A landscape with many valleys, sampled at points; each row gives a point and its height.
From any point a ball rolls to the lowest of the 2 points nearest to it. It stops when none of these is lower. Distance is the straight distance between rows; heights are no part of it.
sunam h=541: [150 178 158 113 141 121  82 174  59  85 108 135 138 117 142 140 105 145
 143  47  76]
gomo h=213: [112 168 145  95 176 126 101 121  85 117 190  71 101 134 116 110 140 186
 105 130 149]
tum h=290: [151 157 149 117 168 145  74 143  73 100 160 116 112  93 148 105  91 134
 117  79 118]
Ven h=486: [126 147  57 113 152 121 127 115 128 118 185  96  80 138 141  79 133 148
 130 162 153]
nubar h=196: [166 111 180 103 102 126 105 144 116 160 105 132 151  84 127  71 140 123
  88  95 170]
vupeb h=206: [ 43 140 125 166  75 113 143  96 169 138 109 162 144 186  94 166 157  76
 148 138  99]
kinuv h=51: [123 117  75  98 128 147 138 116 125 142 134 112 119 190 112  84 203 150
 148 114 162]
Soga h=57: [155 132 148 141 151 105 153 196 104 150 103 148 132 107 147 152  69 176
 156 159  97]
sakof h=516: [102 155  92 104 133  79 145 100 164 151 137 110  85 158 109 115 206 141
 151 162 141]
gipu h=668: [155 194 197 119 137 100  64 169  88 133 104 148 147  76 160 121  98 149
 115  49  77]
Fide h=39: [168 149  90 106 139  96 124 145 120 115 132  86 122 141 121 108 137 158
 167 140 131]
duta h=228: [180 117 135 101 116 116 120 163 102 155  98 105 167 139 114  86 148 142
 131 103 151]
bopeb h=463: [144 120 170 103 147  94 149 142 124 166 112  98 155 129  99 152 183 166
 114 139 145]
donap h=92: [153 150  90  99 130  84 140 144 135 139 120  78 120 160 110 108 160 169
 164 151 135]
Mun h=250: [102 159 128 100 183 114 117 106 114 128 201  83  83 134 118 109 156 175
 108 151 151]
Zada h=654: [163 109 182 137 159 125 128 154 114 106  94 144 168 102 132 187 111 165
 132 117 119]
Tunif h=364: [ 98 154  97 111 187 156 109 107  97  73 188 111  81 141 145 126 131 186
 128 126 143]
Tar h=560: [139 163 115 126 141 157 107 125  93  42 132 118  91 105 139 170  92 132
 162 100  92]
vazif h=351: [147 143 116 132 153 133 119 112 129  72 147 106 109 116 128 168 122 145
 160 145 112]
vam h=186: [197 139 130 108 142  96 113 178  93 144  96 103 176 145 118  96 131 159
 155 100 137]
gana h=561: [147  91 177 122 147 154 116 121 114 142 148 137 142  95 122 107 151 126
  66 111 182]
kagok h=120: [120  84 144 120  64 149 134 116 155 135  88 143 142 123 123 130 125  91
 109 120 123]
sil h=264: [137 116 102 114 157 136 128 120 114 126 176 104 104 123 130  96 137 130
 112 143 157]
vug h=110: [166 117 179 145 131 103 134 155 150 135  82 155 148  70 145 155  70 130
 116 137 124]
tige h=29: [178 158 172 128 132  75 104 174 131 165  90 145 144  61 163  95  81 126
 127  99 110]
gibu h=591: [136 130  86 145 155 154 127  93 138  91 174 114  88 105 141 132 105 103
 130 159 133]
gotev h=105: [169 137 158 148 102 104 141 160 165 162  53 181 133  63 177 110  58  97
 131 104 130]
puvim h=578: [148 138  82 143 165 176 114 107 115  74 168 113  87 100 149 131  91 113
 149 132 130]
Fep h=508: [102  76 135 102 112 176 131 121 103 159 142 134 141 140 129  76 167 123
  77 104 168]
dunup h=499: [149 130 132 131 163 149 121 121 107  49 124 122 133 131 126 189 134 167
 164 111 107]
lako h=622: [158 121 157 112 119  79 154 188 116 174  91 117 152 117 129 122 117 158
 132 148 124]
gol h=232: [ 68 121 123 149  79 126 143  88 169 133 130 151 127 166  99 147 160  67
 124 142 111]
lusi h=147: [161 105 139 137  84 122 142 153 158 143  63 154 141  83 148 129  75  89
 129 124 130]
Mufaf h=395: [110 117  95 173 106 144 141  82 170 109 131 154 137 162 103 164 157  73
 127 141 130]
bezem h=316: [ 93 150 128 120 181 170 109 139  52  76 181 123  96 102 168 117  69 146
  89  80 127]
Gopof h=192: [ 71 126 112 196  85 120 177 132 171 160 102 180 150 187 107 188 116 114
 129 169 100]
mabor h=227: [152 138 134 118 167 144  92 164  70 166 158 115 165 123 141  38 105 140
  76  95 186]
Suv h=652: [122 158  85 175 136 116 134  77 178  92 150 128 105 128 119 175 132 102
 145 182 117]
zosu h=534: [146 184 145 101 138 123  87 174  51  74 110 119 133 148 125 141 119 168
 153  56  90]
Leb h=553: [142 160 142 115 141 151  90 142  70  53 130 128 105 106 140 157  99 131
 143  69  95]
nozep h=642: [179 120 169 126 160 132 107 147 103  95 109 134 158  93 135 154 115 151
 138  95 123]
telu h=567: [133 166  93 133 154 169 104 113  98  51 161 114  71  98 151 148  80 118
 155 114 108]
Zasa h=305: [116 163 152 114 161 161  83 144  53  83 165 127  94  99 150 115  87 134
  99  66 113]
lavu h=461: [ 90 155  71 112 151 108 129  90 159 137 158 131  76 162 125  99 203 143
 147 160 157]
kega h=428: [ 74  98 133 110  44 144 143 120 153 147  86 126 143 148 127 134 126 110
 158 133  72]
zedu h=357: [122 105 117 150  84 121 155 115 169 131 100 141 139 135 113 163 121  90
 123 157 115]
zik h=443: [ 66 111 128 195  48 134 143 127 185 165  90 173 160 164 111 183  75 102
 101 136  90]
kot h=194: [127 129  77 103  82 110 151 127 140 138 123  94 107 152 119  97 159 118
 158 153 118]
bibez h=572: [159 126 182 128 163 154  81 122 110  98 142 138 121  63 149 131  88 118
 102  91 137]
Pafab h=229: [157 151  64 102 152 127 113 130 109 121 157  90 111 176 120  66 142 168
 152 135 168]
Subud h=107: [ 97 124  75 106 109 137 145 103 143 135 133 126 105 182 117  98 206 128
 156 132 139]
bib h=412: [124 109  82 173 132 166 137  77 162 104 154 156 124 152 116 152 145  78
 119 142 145]
sop h=140: [136 137  91  99  99  85 158 141 142 149 112  94 115 155 112 115 163 147
 159 159 121]
ped h=489: [ 93  87 113 100 115 167 141 111 112 148 146 130 130 168 121  87 186 121
 109 110 152]
bufez h=191: [ 25 138 132 178  73 114 154 118 160 158 100 175 159 199  99 178 133 100
 155 140  83]
gab h=548: [106 141 119 101 115  81 155 114 152 160 132  99  99 151 105 122 192 129
 134 161 132]
tumul h=212: [155 152  90 126 182 145  95 152  75 123 174 110 125 125 162  56  70 128
 125  94 141]
leg h=285: [ 62 126 127 121  71 101 162 112 159 156 109 133 121 165 106 141 165 101
 147 156  92]
Lav h=455: [128 148  95 135 163 119 129  90 155  86 145 125 106 144 121 163 174 155
 166 157 129]
Vuse h=521: [123 115 173 147 159 121 120  82 153 114 169 132 128 120 103 176 151 110
  84 152 142]
Gid h=254: [ 65 118 118 173  67 150 122  81 178 129 126 157 139 164  98 160 132  55
 113 118 108]
zaro h=564: [ 65  81 180 110  60 172 103  89 156 143 109 141 152 137 122 125 140 111
 123 104  96]
Gefet h=460: [105  98 140 180  64 142 121  94 194 133  96 164 159 144 105 176 102  75
  78 109 133]
korur h=149: [193 129 129 121 151 105 124 181  97 126  95 117 169 129 132 131 118 169
 169 104 118]
losev h=195: [167 118  92 119 106 113 146 143 132 125 110 106 121 119 129 117 123 113
 158 143 122]
pif h=677: [147 154  99 168 131 116 158 144 142 105 109 123 114 100 146 181  62 135
 171 186  87]
tege h=641: [178 124 159 118 124  89 126 179 113 156  94 126 160  97 135 112 117 142
 131 118 130]
kos h=141: [159 145 108 117 159 136 100 133  97 101 169  96 101 105 138  99 101 128
 138 122 127]
Fafa h=556: [164 107 178 134 149 143 102 109 137 108 137 137 130  70 131 140 103 111
  91 117 150]
tev h=262: [159 104 113 137  86 159 122 116 160 131  92 144 112  87 149 118  77  50
 118 114 146]
gedo h=181: [154 129  86 127 175 155 111 138  93 109 173 112 108 108 160  80  85 118
 129 110 146]
dera h=376: [132 108 104  98  96 132 130 134 116 153 152 101 105 121 128  62 125 101
 105 129 144]
gekig h=338: [176 148 142 152 138 110 121 167 140 138  77 158 130  63 178 146  46 106
 157 114  95]
tedez h=280: [172 123 118 129  98 133 116 133 150 141  96 135 105  65 160 103  72  54
 129 114 135]
lup h=139: [ 95  88 161 140  49 144 136 114 173 146  74 162 160 133 118 154 107 102
 103 121 114]
pulu h=362: [ 90 139  79 150 153 137 141  78 160 112 156 163  99 167 120 129 197 106
 144 152 155]
big h=127: [153 115 139 151  77 131 149 159 167 156  43 179 133  82 168 124  49  89
 135 118 127]
Vike h=340: [ 83 125 102 161  60 120 160 104 174 138 102 141 133 153 115 162 126  79
 136 165  92]
guta h=99: [154 116  92  99 144 142 130 129 106 140 141 104 135 176 111  85 179 156
 134 113 172]
lona h=421: [ 76  95 131 108  50 167 122  98 146 136 110 122 131 143 127 115 134  93
 146 121  85]
rus h=604: [111 126  56 154 154 160 143  84 147 102 181 127  84 122 149 118 110  95
 122 166 146]
Vum h=414: [134 139 136 108 188 146 107 111  99  90 166 100 114 143 115 148 172 189
 135 113 143]
zizo h=393: [ 98 160  75 114 190 135 111  95 128  95 188 115  80 147 142 117 158 188
 138 148 150]
Bula h=426: [102  95  83 164 113 189 138  78 154 113 149 160 121 151 127 134 130  63
 103 130 144]
dalo h=512: [154 152 132 110 157 136 109 140  83  58 127 108 127 136 124 160 133 181
 167  94 112]
zok h=249: [156 126  69 117 112 129 134 130 129 121 144  99 100 123 131  87 125 103
 149 142 136]
zozu h=342: [156 109 101 112 122 145 120 139 109 143 148 111 105 102 145  64 101  92
 108 116 153]
vekub h=273: [ 60 132 101 191  90 151 120  72 166 116 140 172 133 183  93 155 152  50
 122 119 127]
Vimab h=435: [ 59 113 123 144  42 142 152 117 165 153  86 142 143 156 127 155 105 105
 155 154  65]
fezi h=202: [150 101 121 120  85 115 152 145 144 136  93 124 136 113 129 128 119 104
 136 140 118]
mig h=571: [112 122 134 121 111  87 162 111 159 147 130 115 117 136 107 147 165 113
 122 169 119]
Febik h=180: [ 49 121 140 185  81 114 161 133 166 173  97 188 165 196  98 188 121 112
 120 144  95]
Lakel h=450: [101  69 128 117  90 185 130 100 131 131 126 148 137 149 123 109 156  92
 111 104 135]
dib h=518: [107 135  40 125 164 142 136 107 133 117 175 118  88 154 153  77 146 156
 134 156 163]
dil h=145: [127  85 160 111  80 138 129 115 145 146 111 134 134 110 118 113 140  94
  94 126 140]
Neza h=396: [168 143 203 116 140  97  91 150 112 144 125 116 140  56 132 110 112 137
  97 110 139]
rap h=394: [130 128  77 112 190 147 131 128  94 133 172 102 136 179 132  75 147 186
 117 118 185]
Tepad h=670: [154 139  78 172 121 124 161 125 156  99 103 124 125 117 137 178  88 116
 167 177 104]
zemek h=270: [156 184 156 117 158 139  50 151  67 113 150 131 130 102 154  91  93 131
 118  45 103]
rab h=37: [149 155 173 131 154  97 132 207  93 158 110 155 130  96 157 139  57 178
 147 140  81]
nilis h=189: [143  94 185 104  87 130 122 128 136 156 103 131 144  90 118 102 150 118
  77 114 162]
Leli h=525: [149 178 142  93 154 126  90 155  64  78 125  97 129 151 116 137 130 185
 159  79 111]
Boni h=190: [172 132 152 117 149 146  81 159  85 160 141 129 158 104 135  42 122 135
  84  83 183]
Zaba h=674: [128 105 158 168 147 116 172 152 149 149 105 168 158 151 118 200 115 158
 120 173 119]
dup h=375: [124 100 123 145 104 135 146 100 164 123 126 142 137 141 109 158 151  84
 116 141 130]
kiz h=691: [ 94 117 131 160 124 100 188 140 160 167 103 167 144 175 107 184 145 141
 135 178 113]
lepa h=303: [116 113  87 120 165 142 142 130 101 140 185 105 115 131 150  73 119 141
  94 136 166]
Bam h=350: [ 97 121 119  82  76 115 145 125 128 166 114  95 122 172 103  94 186 131
 143 129 116]
ludit h=187: [137 117 102 105  90  95 170 167 129 163  88 107 137 156 120 115 145 147
 158 150 113]
lolon h=661: [143 143  83 171 123 121 149  97 171  98 123 122 119 122 125 177 117 102
 153 177 112]
Dena h=219: [124 102 130 101  69 106 171 175 127 175  78 125 141 142 128 116 123 139
 141 146 107]
nuzon h=344: [104 131 102 129 195 159 128 111  94  89 197 112 100 124 155 120 113 165
 109 134 147]
nimed h=617: [191 124 160 126 154 141  83 143 111 128 119 146 145  70 152  91 109 116
 116  74 148]
Lepo h=637: [146 112 173 109  91  81 154 180 127 186  81 130 146  99 131 112 110 142
 109 145 127]
Pup h=352: [176 141 145 144 146 121 110 152 124 103  96 138 131  71 160 156  66 112
 156 106  99]
Bop h=373: [135 140 109 107 199 150 111 122  88 117 174  97 131 166 120  98 159 199
 122 110 176]
pase h=420: [134 107  85 121 186 164 140 117 108 117 169 123 131 166 133 100 175 165
 124 119 176]
mul h=266: [162  94 134  94 108 131 128 143 113 149 108 110 155 147 109  99 174 137
 120 105 156]
mufup h=302: [183 137 122 137 119 112 115 146 141 141  96 129 117  67 162 116  70  75
 149 114 116]
Posa h=408: [ 76 150  64 136 166 123 136  83 159 123 169 158  78 159 134 107 198 127
 142 164 163]
toma h=440: [135 124 120 125 183 149 119  96 122  88 169 119 113 138 123 149 164 158
 133 131 145]
nafo h=167: [ 79  96 154 160  84 120 169 140 163 168  91 181 164 176 107 179 127 125
 108 156 109]
fino h=236: [135 182 112 120 182 146  73 154  53 119 180 114 125 130 163  59  61 140
 115  76 123]
vupu h=444: [108 128  73 105 124 122 142 115 131 142 177  98  83 143 133  70 150 122
 121 157 150]
Dom h=531: [130  75 159 110 114 166 122 118 119 147 134 143 143 115 122  97 159 114
  72 106 175]
kov h=651: [127 104 171 128  90  93 169 173 144 176  84 153 134 103 134 135  87 138
 103 170 119]
Loto h=671: [136 129 175 151 138  97 145 158 143 133 114 144 130  88 137 183  55 145
 119 172 101]
mipuz h=244: [138 132  59 123  98 118 149 112 149 115 131 104  98 137 129 109 152 113
 163 165 126]
tabab h=287: [120 140  70 139 105 114 155  97 169 114 129 125  99 142 121 133 164 105
 163 177 123]
bup h=624: [181 105 184 127 148 126 109 139 121 116 104 140 162  85 129 142 128 140
 115 104 149]
peda h=114: [170 126 133 118 151  98 150 182 105 139  97 118 157 138 126 146 123 184
 169 135 119]
veza h=487: [140 139 109 151 164 142 131 103 137  56 125 131 136 142 123 202 147 163
 171 137 112]
dat h=595: [172 104 180 118 156 147 101 132 103 124 136 129 152  90 124 120 145 143
  93 101 166]
Zan h=544: [ 76 116  44 131 157 150 164 104 132 127 176 136  96 158 161  79 149 133
 115 151 163]
zag h=413: [165  87 120 133 118 149 132 121 137 115 116 132 135 114 128 127 131  95
 126 123 145]
vego h=656: [151 150 214 124 150 101 103 178  96 128  93 147 159  72 147 158  95 175
 121  97 104]
gasad h=664: [150 100 178 156 156 120 150 152 138 128  98 158 166 121 127 201 101 166
 121 150 119]
vus h=265: [ 89 104 143 111  64 111 157 120 155 157 102 123 132 144 112 138 152 104
 126 150 102]
Gupeb h=545: [ 56  99 168 107  86 147 125  88 142 157 131 139 132 157 103 123 187  95
 106 118 118]
pag h=298: [146  98 143  97 118 124 146 137 119 157  95 111 161 160 101 127 200 149
 127 109 150]
vom h=150: [173 131 118 100 158 124 115 138 103 123 142  90 140 153 108 104 161 164
 143 114 157]
kekat h=447: [149 126 194 110 145  85 139 150 120 154 117 100 152 104 110 158 145 165
 112 147 135]
lizu h=366: [115  76  94 105  96 191 130 129 101 140 130 137 127 140 151  58 120 101
 111  89 151]
zuruf h=645: [190 124 156 118 131 112 101 157 116 138 106 129 148  84 138  94 114 121
 127  96 140]
Bif h=682: [111 125 152 155 151  95 180 138 157 148 120 150 144 156 111 197 137 158
 131 183 116]
Gigu h=424: [154 128 203 111 136  88 116 144 126 144 123 107 142  70 122 141 121 142
  97 137 131]
Zes h=473: [140  94 155 174  89 128 128 108 190 130  91 162 161 117 110 178  89  92
  80 123 146]
ruza h=317: [ 64 136 119  92  78 106 152 105 149 162 119 113 110 169 106 113 194 114
 154 142 103]
zife h=592: [171 143 188 128 166 147  68 136 103 119 133 150 134  57 159  96  99 127
  98  65 148]
Bigo h=326: [ 63 127  82 156 132 163 143  74 148 116 150 182 112 187 117 121 194  82
 137 133 151]
Dofo h=85: [166 129 177 138 141  94 134 183 124 150  89 156 147  77 152 141  71 155
 132 130 107]
rebim h=93: [174 144 109 115 147 113 112 145 108 106 139  90 120 114 129 116 115 140
 162 124 121]
rufek h=323: [187 158 132 142 133 105 108 158 149 153  79 152 123  57 184 115  58  87
 152  95 100]
vov h=320: [107 175 112 136 147 114 126 102 140  58 135 114  92 129 125 199 127 171
 166 159  91]
fike h=52: [140 168 189 119 146  83 119 196  85 142 108 127 136  89 146 144  74 176
 137 122  81]
Viv h=700: [159 166 113 131 145  91 138 187 100 117 108 112 125 110 149 142  72 165
 184 143  79]
feniv h=188: [169 159 102  99 168 122  99 138  96 118 154  82 130 172 106  84 143 178
 149 119 159]
loden h=446: [ 92  82 114 138  80 184 128  90 148 118 121 156 145 164 119 133 154  81
 129 108 120]
Fodet h=448: [123  91  97 127 156 166 145 103 121 121 159 143 129 163 127 113 183 126
 120 119 165]
kuv h=218: [133 123 115 121 143 120 136 105 140 123 170 105 101 123 117 118 156 121
 122 157 142]
Nunu h=151: [ 57 123  97 104 101 145 139  92 137 142 139 140 105 187 112  97 208 113
 156 121 125]
fol h=662: [150 166 203 122 146 107  86 177  85 116  93 156 153  74 156 147  95 162
 126  63  88]
bur h=324: [ 91 108  66 115 147 142 158 137  98 148 170 106 128 154 160  52 117 137
  93 130 170]
Zifi h=331: [165 106 137 108 155 127 136 130 117 133 116 110 159 152 105 140 196 164
 135 114 156]
Numaz h=462: [116 109 109 147 192 167 132  88 128  90 183 142 117 139 132 148 154 138
 115 134 155]
pezaf h=638: [108 155  80 151 147 122 133  74 171  97 174 129  85 131 127 143 151 110
 139 179 134]
roki h=663: [134 117 177 134 125  85 158 161 147 159 107 137 138  96 126 162  92 144
 107 175 114]
Gepos h=231: [ 22 156 116 134  88 129 131  83 156 129 114 157 115 185 104 129 188  87
 191 130 100]
budi h=687: [157 155  93 142 133  96 154 162 129 116 109 112 117 108 147 152  82 146
 181 172  93]
Mege h=257: [127 141 118 133 140  99 144  98 158 110 157 108 102 121 115 153 149 123
 137 173 121]
mena h=436: [108  87 104 156  84 188 126  81 160 118 122 155 132 148 120 142 126  60
 109 117 133]
beke h=144: [185 130 109 125 129 112 119 150 123 119 119 110 125  96 141 113 102 107
 155 123 121]
fufu h=353: [138 162 138 103 195 152  93 133  63 112 170  87 136 158 114 105 144 200
 114  96 165]
lesor h=484: [105 126 119 151 187 139 131  74 151 102 180 148 110 149 117 155 178 125
 122 148 152]
peb h=319: [103 134  84 147  79 114 168 103 170 126 111 135 116 149 119 147 154  91
 155 172 107]
fil h=589: [133 119 136 113 121  84 169 144 142 155 114 105 131 134 116 149 153 142
 134 168 116]
Bep h=279: [131 142 125 117 183 139 108 148  68 142 188  95 135 121 146  66  98 157
  86 118 165]
mezub h=193: [ 27 147 120 118 116 134 133  79 145 140 133 158 100 185 103 109 211  93
 168 126 128]
nilot h=380: [166 168 104 134 154 157  90 135 101  83 132 116  94  83 165 136  68  96
 166  87  93]
mudo h=370: [154 118 107 152 153 146 129  95 146  83 147 124 124 122 124 167 131 115
 142 145 129]
naraz h=248: [139 105 111 152  65 159 130 104 175 130  82 144 125 106 133 148  75  50
 115 129 133]
vifa h=203: [ 93 114 105 192  83 138 180 148 162 169 101 183 144 173 116 178  85 123
 120 185 100]
Fesub h=243: [107  94 151 105  57 117 159 145 142 163  78 132 146 134 124 131 127 122
 124 140 107]
kal h=328: [ 97 131 107 130 197 168 129 125  80  82 189 114 105 106 173 120  73 154
 100 112 138]
kigod h=716: [ 87 157 105 176 141  86 163 104 180 127 109 172 137 180 102 189 179 118
 158 168 126]
Moga h=529: [ 82 100 178 106  86 119 137 100 147 168 125 127 135 138  98 131 183  98
  85 139 130]
Piguz h=501: [149  86 163 132 117 122 142 126 149 135 101 141 161 119 113 158 144 120
 103 132 142]
fif h=390: [147 145 150  98 183 127 115 120 104 112 143  87 132 153 104 147 182 198
 136 110 149]
nuso h=485: [154  93 171 157 117 122 129 116 169 121 100 156 162 107 115 175 106 111
  90 134 142]
dob h=130: [184 134 166 114 125 124  85 155 107 160 114 135 155  84 137  51 124 123
  95  78 171]
pedim h=308: [172 112 106 122 113 140 117 135 130 135 127 123 106  85 147  85  91  73
 129 116 141]
kiso h=72: [174 140 150 130 103  82 126 176 145 176  67 160 139  63 167  87  74 107
 131 100 116]
Penut h=300: [ 34 139 100 176 118 156 127  70 153 119 155 187 115 189 101 128 170  60
 131 122 142]
vuf h=256: [138 122 109 116 167 144 123 155  77 153 171 104 151 135 145  47 107 146
  84 110 180]
fonap h=334: [140 173 142 104 180 147  78 151  51 109 172  94 134 145 126  85 110 174
 116  90 147]
tamob h=475: [125 146 119 155 171 121 132  93 158  79 135 140 129 150 113 199 166 150
 160 152 122]
kasa h=434: [136  74 106 126 106 175 134 107 133 120 129 145 128 130 126 111 141  88
 113 115 148]
rugin h=216: [113 121 118 200  90 119 168 141 178 158 104 163 143 144 119 190  66 110
 106 183 106]
sev h=312: [160 157 151 108 166 131  78 148  73 109 161  94 128 115 125  98 111 154
 127  94 130]
bisut h=703: [ 79 152 128 158 139  77 184 122 172 156 105 167 132 179 100 185 176 132
 149 176 123]
zazuk h=427: [115 152  83 126 174 130 120  86 145  89 171 120  83 139 132 137 166 159
 153 157 143]
Moleb h=255: [141 194 148 117 174 146  49 154  54 126 168 129 141 120 158  64  80 134
 101  56 112]
Kupun h=361: [158 122 167 108 175 119 133 131 111 124 123 101 158 138 108 166 181 183
 135 116 140]
pupem h=504: [101 126 141 163 179 131 127  70 154 105 190 144 116 140 108 169 153 107
  94 153 147]
nozo h=100: [146 159 186 101 149  93  99 145  94 119 147  80 122  92 113 139 124 161
 115 126 115]
kodad h=238: [122 113 105 166  51 143 141 111 183 143  75 142 130 115 133 168  59  61
 114 145 112]
Mufab h=226: [ 26 148 130 157  79 136 121  81 161 125 117 158 138 187  99 149 160  76
 180 127  87]
buk h=711: [160 169 115 111 147  79 132 175 105 122 117  89 128 132 130 130 103 182
 182 141  97]
som h=306: [102 179 101 141 152  93 130  97 167  84 133 121  92 131 128 190 146 174
 171 185 100]
votig h=61: [166 159 181 137 144  84 114 184 119 153  88 157 141  61 169 124  63 146
 137 108  88]
led h=333: [130 168 105 118 145 123 118 118 120  56 137 104  94 123 132 171 127 175
 173 138 100]
Garas h=83: [151 132 136 129 157 105 163 186 107 142 108 131 136 136 135 161 102 193
 166 163 106]
regu h=377: [112 101 128  86  57 122 141 141 125 157 102  99 135 149 116  96 154 122
 139 119 113]
tiko h=325: [126 161 176 114 172 139  78 147  66 134 184 106 122  75 147  83  92 147
  72 101 150]
tokar h=439: [ 50 112 137 168  47 139 152 124 172 164  88 165 156 167 121 167  87 110
 131 151  70]
gori h=177: [139 174 162  93 171 120  89 137  79 141 174  65 128 130 101  89 139 177
  99 124 163]
bonov h=469: [118  90 101 116 122 162 145 105 128 128 133 137 135 170 115 115 194 113
 131 116 146]
nit h=301: [107 163 145 115 190 138  93 157  55 128 191 101 132 108 154  73  79 164
  77 101 149]
buna h=339: [ 94 107  61 103 125 160 149 130 103 147 161 112 119 182 140  51 150 142
 113 120 165]
dere h=367: [179 145 132 136 155 145  89 137 116 100 123 130 113  73 163 131  72  92
 150  90 111]
Mem h=405: [106 114  90  92  86 133 139 122 120 152 156  96  97 147 123  63 148 106
 118 137 137]
Neziv h=360: [153 154 198 109 153 116  76 143  88 136 161 104 128  65 131  95 111 144
  86 104 143]
Pamol h=547: [153 159 166 118 147 139  80 150  77  75 114 142 125  90 150 152  97 128
 138  51  87]
linug h=538: [147  95 174 138 151 140 114  99 139 115 152 134 137 102 118 152 137 117
  80 133 152]
pifut h=397: [109  92 115  90  64 159 129 126 121 143 115 110 129 150 125  87 152 110
 141 109 113]
vuma h=73: [144 160 192 109 138  85 104 164  93 119 123 103 128  78 132 148  95 158
 124 123  94]
zonir h=230: [108 114 112 182  61 128 155 122 184 148  86 153 145 134 121 180  73  82
 105 156 109]
goti h=449: [ 80 112 124 199  59 126 130 110 194 148  99 167 162 163 101 191  99  84
  94 117 108]
zosiz h=389: [162 103 116 142 135 134 140 116 147 104 121 128 138 121 120 158 138 112
 139 139 133]
Pep h=284: [113 159 116 130 148  77 147 104 169 113 141 113  99 132 119 173 159 153
 154 184 112]
kezip h=644: [169 127 210 126 150 106 107 159 113 126  89 144 169  73 137 148 115 165
 116 101 135]
rezi h=138: [145 149 170 100 159 113  97 137  95 132 168  75 126 104 110 115 141 161
 105 128 146]
komu h=153: [100  87 165 146  70 125 158 132 167 158  77 171 163 148 114 169 117 116
 100 141 117]
sim h=482: [129 115 168 100 127 109 140 124 128 173 127  99 144 131  98 130 199 140
  96 135 155]
sed h=134: [168 110 153 140 125 114 129 134 151 122 103 135 140  82 134 154  85 105
 121 135 125]
vokim h=411: [ 74  88 110 100  68 183 125 102 127 138 134 119 115 150 132  86 144  99
 142 112 104]
Buvi h=354: [ 89  87  82  97  96 179 138 130  99 144 149 119 122 163 140  54 144 122
 114 104 144]
nomag h=605: [138 122 140 116 125  81 178 176 125 174 105 116 131 135 122 141 124 174
 143 175 117]
vaso h=506: [107  98 171  95 104 131 133 115 126 173 134 113 136 129 103 108 191 118
  82 124 154]
Kog h=557: [ 43 101 183 105  80 156 113  85 145 157 123 136 150 156 110 124 173 107
 134 111  90]
nuf h=172: [155  98 150 127  92 114 138 140 152 141  85 142 140  93 131 125 104 102
 113 130 132]
Kam h=620: [100 133  66 150 131 141 145  76 162 111 172 133  84 139 131 118 150  92
 130 171 141]

Call two points neighbours if one is among the 2 nearest of the other. Go from one point of each pair to the other, from neighbour to neighbour, staying as low as possible. Name the highest point that can't be avoided.
Febik / dob: nubar
rab / Fide: zizo
kuv / tige: Lakel
kinuv / Febik: Gepos
Fide / tige: fezi

For each start below, name the point where the ball stops.
telu: tum
zife: rab
dere: Febik
dib: Febik
Lakel: kuv
Vimab: Fide
Moga: dob
dat: tum
